The views of a scene show one set of named points, each view turned or mirrored, and shifted as a whole, with a little noise and some points left out.

Scene 1
View 1
q921: [-19  18  -1 -12 -11   7  -6   2  -8   1   9   2   8  11   1  -7   8   8
 -15  -3  -3]
q371: [ -8   9   0 -10   2  17  10  14  -6   5  25  -1   9   6   4   1  -3  10
 -11   2   5]
q402: [-11   8   6  -5  11  12   9   4  -4   0  15  -4  14  11   3  -2   1   7
 -10  -4  10]
q375: [-12   9  15  -2   5  12   7 -13  -5  -4   4  -3   9  14  -6   2  14  11
  -1  -8   2]
q512: [-19  17   8  -9  -2  10  -2 -15  -6  -8   2  -8   9  14  -7  -1  13  13
 -11  -5  -3]
q970: [-13  16   4  -6 -16  10   0   0  -6   7   8  11   0   7  -1   0  12   8
  -1  -4  -7]
q789: [-12  12  11   1 -12   5  -1 -14  -7   1  -5  11   3  13  -5  -1  18   8
   6 -13  -8]
q415: [-18  15   7  -9  -4  11  -2 -10  -8  -4   5  -6   9  13  -6   0  12  12
 -11  -3  -4]
q986: [-7  6 10 -1  5 13 11  1 -5  3 13  3  9 10  2  1  6  7  0 -5  7]
q750: [-16  12   5 -15   5  22   6   3  -7  -4  22 -14  10   7  -2   5   1  15
 -19   5   2]
q666: [ -4   8   5   3  -1   6   7   8  -5  11  10  15   7  12   6  -6   7   2
   4 -10   6]
q550: [-10  13   6   2   3  -1  -1  -2  -6   3   1   7  11  18   4 -11   7   0
  -5 -13   5]
View 2
q666: [  5   6   2  -3 -12   2   2  12  17 -23  -3  10  -3  18  -3  -8  -8 -10
  17   7  11]
q550: [ -9   7  -3  -1 -13   6  -2  14  11 -28   3  12  -9  16   5  -8 -14 -20
  19   2   0]
q789: [  1   6   2 -14  -9   5   5  10  15 -33   3  11  -5  11   5  -5 -25  -3
  13 -10  -8]
q415: [ -2   0   0  -3  -8   8   6  -1  -3 -20   5   7  -3  -1  12  -7 -18 -18
   3 -14  -4]
q371: [  7  -2   0   9  -8   0   7  -1   5  -5  -4   6   5   6   0 -11   2 -19
   7   4  16]
q986: [  0  -1  -5   1  -6  -3   7   9  15 -15  -2   6   6  10  -2 -10  -5 -11
  16   2   3]
q375: [ -6  -1 -10  -2  -4  -1   8   8  13 -21   4   5   3   5   3  -9 -14 -10
  17  -9 -12]
q512: [-12  -5 -10   3  -3   4  10   1   1 -17   8   2   1  -4  13  -8 -16 -21
  10 -16 -16]
q921: [  1   3   5  -1 -11   9   4   0  -2 -21   3   9  -6   6   9  -7 -14 -23
   5  -7   5]
q970: [  9   3   8  -9  -9   6   7   1   5 -23  -1   9  -2   8   4  -5 -17  -6
   6  -8   5]
q750: [  0  -7  -6  10  -2   1  13  -5  -1  -3   1   1   8  -4   7 -12  -1 -21
   6  -6   4]
q402: [ -6  -1  -9  13  -9   0   4   6   7  -7   0   5   3   8   0 -13   4 -27
  15   8   9]
View 3
q402: [ 11  -7  -8  -7   9  -4 -14 -14  -6  14   1  11   1   7   1  -5  22   5
   4   3  -1]
q415: [ 10  -2  -5 -14   2  11  -9  -1   5   4  -5  -1  11  10   5  13  27   3
  21   8  -3]
q666: [ -1  -5 -10 -17   4  -7  -9 -11 -16   8  15  11  18   2  -1  -7  25   3
   4  15  -5]
q750: [ 14 -10  -2  -3   8   9 -22 -13   7   7  -5   3  -7  14   5  -3  17   8
  15  -1  -3]
q921: [  6  -9 -12 -21   0   8 -10  -2   5   8  -3   2  10   4   5   7  29   4
  16   7  -1]
q375: [ 10   9  -1  -7   4   1  -2  -6 -15   8   4   8  19  12  -3  12  26   0
  13  12  -3]
q371: [  3 -17  -7 -10   7   1 -21 -15   0   7   3   6  -2   6   4 -15  18   8
   7   3  -5]
q986: [  7  -3  -3  -7   6  -2 -12 -14 -11   9   7   9   9   8   1  -5  21   3
   6   8  -4]
q789: [  2   9  -1 -15  -1   4   0  -2 -13   3   9   4  28   9   0  13  28  -3
  16  18  -6]
q550: [  8  -1 -15 -19   4  -6   0  -5 -11  16   3  10  19   0  -2   7  30   3
   4  13  -1]
View 4
q371: [  2  -2  -4  11 -13  12   0  -3  12  11 -14 -10   5   0 -14 -12   9  -4
  16  -8 -12]
q512: [ 11   5 -18  24 -15   6  -2 -17   7   1  14  -2   5  -7   0  -2  12   5
  11  12 -23]
q402: [  4  -3 -12   7 -15   7  -3 -15  13   6  -9 -11   3  -1 -11  -8  11   6
  18   1 -18]
q970: [  8   8  -5  23  -2  20   4 -20   0  15   6  -1   5  -8  -2  -7   6  -2
  10  -1  -9]
q666: [  6   6 -10  14  -1  19   0 -30   2  15  -5  -5   3  -6  -7 -13   7   4
  16  -3 -10]
q550: [  9   7 -21  15  -8  15  -6 -36   4   8  -3  -2   5  -5  -8 -12  10  11
  21   6 -16]
q789: [ 11   9 -10  21   2  16   1 -38  -3   9  14  -3   1 -10   4  -2   7   7
   9   7 -14]
q375: [  9   2 -13  14  -9   4  -1 -25   8   1   8 -13   1  -7   2  -1  12   9
  10   9 -20]
q921: [  9   8 -16  26 -14  17   0 -14   3  11   3   6   8  -2  -8 -11   8   1
  18   4 -15]

Which points are out of place in each view (at most two, in the order of its rows)? Write - if all are in place.
view 1 -> q415
view 2 -> q512, q402
view 3 -> q375
view 4 -> q666
